Each row is a point on a landscape with many valleys, with its height.
A ball rolls from a point to the lowest of its 2 nearest points, and stops where none of them is lower. Distance is the straight distance between rows; heights are no part of it.
z_740: [ -6  -4  26  -8 -21   1   0 -26  20 -44 -44 -17  -2   2  19 -26 -21  -1
  11 -11  40   2  -3   2   1]  (h 2.76)
z_446: [ 20 -40   5  34   1  12  -8  20 -10 -58  -7  20   5  58 -12 -16  16  -3
 -27 -22  29 -32 -30  29  17]  (h 5.97)
z_976: [ 41 -46  12  47   1 -11   9  21 -21 -18 -14  52  34 -11  -2  10  33  37
 -33  -1  45 -43 -17  -6  14]  (h 5.64)
z_416: [-24  26 -24   7  -8 -22 -13  -8 -19 -42 -13   3  11  47 -33  15  -9 -33
   7  26  26  44   0  17 -32]  (h 0.76)
z_878: [  6  55  53   2 -17 -25  41  -3   8   3 -31  -5 -23  -1  -6   3   1  18
   1  19 -61 -34  -4  29 -24]  (h 5.36)
z_477: [-12   2 -10  28   5  -7 -14  -5 -33 -49  -3   4  -2  58 -29   9 -10 -47
 -13  13  32  37 -15  21  -6]  (h 1.89)
z_974: [-14 -23   3  17 -44  15   0 -25   6 -57 -34 -10  20  -8  10  13  -4  10
   4  -7  73  10   9  -2  15]  (h 3.38)
z_450: [ 25 -24 -12   4  40 -34 -29  -6  16 -22 -44  30  30 -30   2 -75 -16   8
  -1   4  40 -16   4  35  -4]  (h 6.47)
z_232: [  0 -37  17  19  11   3 -34 -13  -9 -38   0 -25 -22  20   2 -13 -18 -44
  -9 -25  46  16 -28  -5  26]  (h 3.08)
z_748: [ 27  23  -2 -11  13 -23 -28  16  43 -16 -10  10  19  -4  -6 -51  21  40
  24  -7 -38 -73   9  41 -30]  (h 3.28)
z_116: [ 39  32  53  -2  -9 -17  62  30 -63  -1 -38  16 -21  -9   1  -3 -27  20
 -31  30  -5 -12   3  30 -13]  (h 7.45)
z_605: [  8   4   5  -5 -11  -1  12   6  24 -13 -18   4   4   8   0 -21   0  15
   4  -8 -20 -24  -7  16 -11]  (h 1.04)
z_426: [ -3  22 -51 -48 -10  22 -23  16  47  12  26 -33 -48  46 -52 -27  -9 -10
  10  13 -50 -31  21  -5 -19]  (h 3.18)
z_185: [ 12  15   0  22  -1 -24  -6  23  27 -10 -23  45  52 -59  18 -31  21  46
  29  -6  17 -67  12   2  -8]  (h 6.06)
z_370: [-19  72  -8 -27 -19 -28  23   7 -17  10  -9  -3  -4   5 -34  10 -18 -20
   5  45 -51  10  26  -2 -45]  (h 3.10)
z_671: [-30  -8 -31   8 -12  10  -5 -26   6  -1   4  -1  26 -12   0  40  11  11
  23   7  19  28   8 -15 -10]  (h 4.17)
z_821: [-21  29   9 -20 -70  14  45  -2  32 -14 -16 -29 -11 -10 -19  20 -14  40
   4  11 -34 -16  29  -4  -5]  (h 6.37)
z_837: [ 18   6 -23  -6   6 -10   2  31  15  11  25  15  -9  27 -23 -25  15 -10
 -17   2 -65 -32  -9  25 -17]  (h 4.34)
z_874: [ 34 -20  15  -5   0   5  38  39 -30  44  -7  36  19 -30  22 -30 -23  22
 -28 -10   8  14  -4  10   9]  (h 7.08)
z_473: [  9 -13   5  39 -14  -8   4  13  -8  -2  -1  43  45 -32   9  22  31  32
   0 -11  16 -44  -8 -12   5]  (h 5.40)
z_511: [ 15 -43 -37 -11  18  28  -3  22 -13  45  53  24  16  10   3 -14   9 -11
 -14 -10 -27  21 -20  -4  13]  (h 6.93)
z_901: [-28  -9   3  -5 -12  22   8 -51   6  28  -4 -19  13 -25  27  59   4  23
  19  11  15  45  19 -30   5]  (h 4.27)
z_546: [-23  51 -35 -37 -18  -6  -3  -1  19  13   2   0 -14   8 -50  17  -9  -4
  16  31 -35   9  20 -20 -46]  (h 1.50)
z_527: [ 25 -15  -5   9 -20  23  40  46 -39  46  22  28  25 -33  18   0  -9  18
 -30  -6   6  18  14   0  17]  (h 7.01)
z_365: [ -4 -10 -11  15  31 -14 -32  10 -17 -40   8   5 -14  62 -28 -28 -12 -66
 -13   2  18  22 -37  22  -6]  (h 2.52)
z_815: [-17  43   7   0 -51  -7  37   3  31  -5  -4 -18 -14  -3 -28  26   6  29
   8  18 -54 -32  20  -6 -16]  (h 6.15)
z_812: [-14  -2 -29  -2 -32  30  17   4   5 -12  14 -13  21   9 -19  38   9  21
  -1   1  10  18  16   1  -4]  (h 3.85)
z_199: [-20 -38  -4 -29   1   8 -23 -57  35  40   3  -5  18 -54  45   9  20  12
  33 -12   7  18  14 -59  24]  (h 3.89)
z_725: [-10  15  20  -7  13 -14  10 -33 -38 -13 -17 -16 -30  24   4   7 -34 -39
   5  19  19  51  -9   4  -4]  (h 2.66)
z_214: [ 12 -59  22  11  20   5 -48 -21  18 -29 -11 -20 -15  -8  30 -34   4 -29
 -11 -38  46 -12 -14 -20  45]  (h 3.33)
z_699: [ -7 -14 -19   3 -49  14  14   1   0 -47 -34  11  40 -19  -2 -13 -17   9
  10   1  69  23  19   6  -5]  (h 3.86)
z_682: [-16   2 -72   1  -2   8 -15  26  -1  12  41  27  45 -13 -24  30  24   6
  19   4  13   7  15 -20 -20]  (h 4.55)
z_30: [ -3  10 -19   3 -32  -5   8  13  17 -19  -6  26  48 -38  -2   0  22  35
  30 -15   8 -40  16 -13  -8]  (h 5.72)
z_305: [ -3  -9 -19  13   8  34  19  -7 -26  22  26 -22 -10  35  -5  65  18 -11
 -20  10 -12  43 -10  10   4]  (h 2.51)
z_420: [-19  -8  44   6  -8   9 -11 -58 -10 -17 -14 -54 -28 -19  35  24 -25 -25
  12  -7  51  49   2 -33  24]  (h 1.86)
z_631: [  5   0 -36  19  -7  28  30  59 -32  62  49  25  27 -28   3  17   4   6
 -29   0  -5  24  18  -8  16]  (h 6.95)
z_202: [  3 -15  18  41 -33 -16   9 -38 -21 -59 -46  -1  20 -11   5  25  -1  16
  -7  15  70  11   5  -6   8]  (h 3.84)
z_596: [ 21  52  48  -4  14 -27  48  40 -69  21 -26  36 -10 -33  30 -11 -31  13
 -21  41   4  -7  21  17  -7]  (h 7.31)
z_105: [-17 -41   5  -3  20   8 -50 -57  20  11  16 -31 -18 -22  34  -4  11 -31
  13 -21  24  24  -3 -53  39]  (h 3.61)
z_879: [ 10  -1 -64 -42 -19  25 -12  26  39  27  49 -26 -34  37 -63 -10   3   1
   2  21 -53 -49  23  -9  13]  (h 3.52)
z_946: [-15 -13   2   4  37 -11 -42   3   0 -31   2 -16 -28  35 -19 -35 -21 -66
   3 -20  21  20 -32  11   2]  (h 2.82)
z_895: [-13  31 -49 -40 -12   0 -19   7  28   3   8  -2 -11  20 -40 -10   6  -6
  24  20 -42 -15  11 -17 -45]  (h 2.47)
z_379: [ -1  30  31 -20  34  -1   2 -17   6  22   5 -34 -64  43   3 -19 -20 -31
  -1   5 -63   9 -29  17 -10]  (h 0.67)
z_549: [ -9  -7 -17  10 -15  59  30  -1  -2  17  30 -47 -24  34  -5  85  19  14
 -39  -7 -14  32  -1   7  25]  (h 2.87)
z_427: [ 22  -1   0  -3  29  -6   5  19   5  38  20  18 -15  19  -2 -27   6  -7
 -18   1 -75 -21 -25  22  -6]  (h 4.31)
z_179: [-40  12  23 -28 -51  44  -8   1  46 -55 -13 -70 -19   8  -6   7 -21  13
  22 -41  37  -5  20 -23  17]  (h 1.07)
z_271: [-10 -42 -10 -19  20  -6 -49 -73  36  28   6 -12   3 -49  50 -17  14  -8
  23  -8   5  23   9 -56  28]  (h 3.75)
z_468: [-15  11 -57  36  -6  10   0  42 -13  17  33  34  62 -31 -14  41  33  16
   7   0  24   6  19 -10  -5]  (h 4.77)
z_514: [-19 -32   1 -12 -12  21 -15 -57  26  26   6 -15  15 -35  42  44  29  17
  14  -6  23  24  16 -49  30]  (h 4.06)
z_509: [ 28  18  32  -5  19 -32  37  35 -49  33 -31  41  15 -50  31 -32 -33  23
 -15  20  26   0  11   6   4]  (h 7.18)
z_110: [-26  -9   4   8 -20  58   5  -1  11 -18  22 -61 -27  38  -2  51   8  -6
 -22 -25  12  27  -2   2  25]  (h 3.17)
z_538: [ -5 -42  25   1  35  -3 -53 -46  23  -4  -5 -32 -30 -23  40 -39   3 -35
  -2 -33  28   7 -10 -27  37]  (h 3.48)
z_731: [ 44  -1  65  -2 -26   7  62  20 -36 -14 -45  -2 -21   9  15  -6 -31  27
 -35  17  14  -3 -15  27   3]  (h 7.56)
z_807: [ 30 -35  -7   7  49 -33  -5 -13 -59  39   7  38   1   1  15  -9 -14 -27
 -22  15  11  38 -15  -6  12]  (h 6.72)
z_493: [ -2  19 -18  59  -7 -19  -1  33 -21  -5  16  57  52 -23   0  29  38  19
   8   5  19 -30   7  -9  -4]  (h 5.12)
z_433: [-33 -36  45 -14 -14   6 -51 -30  24 -36  10 -66 -24 -26  18  21  13 -31
  10 -49  54   5  13 -44  43]  (h 2.31)
z_235: [ 15   7 -51 -11 -18   3   5  52  21  22  45   2  -6  17 -44 -15  17   2
  -4  11 -64 -59  15   1  -2]  (h 3.93)
z_773: [ 14  13  12  -4 -13 -10   8  18  29  -6 -23  15  13 -14   2 -35   6  37
   8 -12 -34 -57   4  31 -21]  (h 2.28)
z_905: [ 38 -18   6   5  54 -11  -9  21   3  49  26  36  -3  10   8 -33  25   6
 -15 -14 -62 -39 -34  24   0]  (h 4.09)
z_333: [  9  61  60  -2   6 -43  36  -2 -25   0 -45  10 -21   0   1  -1 -10   9
  -4  35 -43 -28  -5  29 -31]  (h 5.00)
z_539: [ 24 -32 -13   9  47 -37 -14  -8 -26  24  -9  44  11 -11   9 -35 -10 -19
 -14   6   7  17 -14   6   4]  (h 6.67)
z_322: [  9 -30 -24 -20 -14  37  26  22   6  31  37   0  -3  10  -1 -13  -4   6
 -15 -15 -37  15   0   1  18]  (h 6.98)
z_47: [-37 -11  29  -5 -23  30  -4 -28   1 -22  -7 -64 -17 -14  11  19 -30 -19
  15 -25  68  55   6 -22  24]  (h 1.43)
z_670: [ 11   4 -12   5   2  -5   2  36  23  22  19  27  18 -17   7 -17  31  29
  14 -17 -42 -58  -2  -3  -3]  (h 3.31)
z_428: [ -9   7  28   5 -16   8   8 -14  15 -32 -18 -10 -15  26   4  -1  -2   3
   7 -14   1  -4 -17   7  -4]  (h 2.08)
z_983: [ -8  78  28 -23  -9 -32  47  15 -44   3 -30   3 -17  -3 -12   3 -29 -13
  -7  45 -47  -2  28  23 -33]  (h 4.25)
z_623: [  7  30  49 -13  40 -18   1 -28  11  18 -28 -10 -40  24  17 -25 -21 -17
   2   9 -41   6 -23  33 -16]  (h 1.37)
z_492: [-21  16  12  -7  24   2  -6 -25  -1   5  14 -29 -40  49  -4  22  -4 -34
  16   5 -34  33 -26  -7 -12]  (h 1.47)
z_484: [ -9   0  35   3   8   1  12 -42 -48 -10 -16 -43 -46   4  27  26 -37 -32
   7  17  49  66  -4 -10  14]  (h 2.30)
z_367: [-25   5  -9   3 -46  58  11  -4  21 -38   8 -46 -11  31 -11  58  12  25
  -8 -22  12  13  16  -5  15]  (h 3.45)
z_764: [ 20  15   9 -19  35 -13 -35  -7  48  -4  -5  -1 -11  13   1 -56   6  12
  16  -6 -38 -41  -6  47 -26]  (h 2.59)
z_372: [ 13 -25 -35  14  19  16  10  38 -42  54  54  34  23   3  -4  15   9 -17
 -22   2 -21  30 -10   6   8]  (h 6.88)
z_277: [  9  25  16 -19  45 -30 -19 -20  12  16 -20   6 -15   5  13 -48 -21  -9
  13  13 -34   3 -14  46 -28]  (h 1.93)
z_325: [ 35 -51   6  47  -4   7   4  22 -24 -36   2  36  19  31 -10  15  23  14
 -43 -13  37 -30 -27  19  14]  (h 5.81)
z_272: [-17   5 -66 -24  14  -9 -31   0  14  27  27  23  24 -18 -20  11  11   2
  44  10   0   9  16 -37 -28]  (h 4.78)
z_340: [ -9  61  15   8 -23 -27  41  19  10  29   5   3 -16 -17 -18  13   5  17
   3  25 -74 -44  14  -3 -14]  (h 5.80)
z_421: [ 17   1  -7  10  21 -35 -21  10  29 -14 -31  39  44 -46   2 -52   8  28
  20  -3  21 -48   9  21 -16]  (h 6.28)
z_897: [-14  27 -17 -12  12 -35  -5 -16 -34  -9 -14  12   5  19 -16   4 -26 -33
   9  33  10  44   2   7 -32]  (h 1.95)
z_273: [-22   1 -30   2  33   7 -16 -31  -8  24  34 -12 -12  34  -7  53  14 -23
  10  15 -23  48 -14 -12  -6]  (h 2.04)
z_463: [-36   4  20 -11 -48  51  12  -2  24 -48 -12 -68 -16   6  -6  20 -25   5
   3 -31  60  33  13 -10  13]  (h 1.34)
z_798: [ 30 -17   7  17  35 -14  -6  22  12  35  16  47  23 -24  18 -20  32  29
  -5 -19 -25 -60 -18   0   6]  (h 3.74)
z_659: [ 14  -9 -33  12  52 -28  -7  11 -57  62  41  53  21 -17  15  11   6 -20
  -4  12 -19  35 -10 -17   3]  (h 6.80)
z_382: [-44 -12  27 -33 -20  26 -49  -1  32 -52  12 -74 -18   5  -8  27   9 -13
  21 -56  43 -14  17 -30  34]  (h 1.94)
z_209: [ 30 -40   9   3  43 -16 -20 -14  14   8 -15  28  12 -13  20 -56  -4   7
  -9  -9  11 -16 -19  17   9]  (h 6.58)

For each start below, name the point where the ball stops.
z_199 | z_416
z_874 | z_372
z_539 | z_682
z_427 | z_605
z_815 | z_546
z_837 | z_546
z_484 | z_179
z_214 | z_416
z_812 | z_379
z_305 | z_379
z_764 | z_379
z_325 | z_682

Call two points neighbours if one is among the 2 nearest of the other. Go from one point of each pair to the other, from neighbour to neighbour, staying as low as possible. Name the highest point that can't be avoided.
z_416, z_179 | z_725
z_179, z_682 | z_272
z_379, z_605 | z_748
z_416, z_605 | z_901
z_605, z_546 | z_837
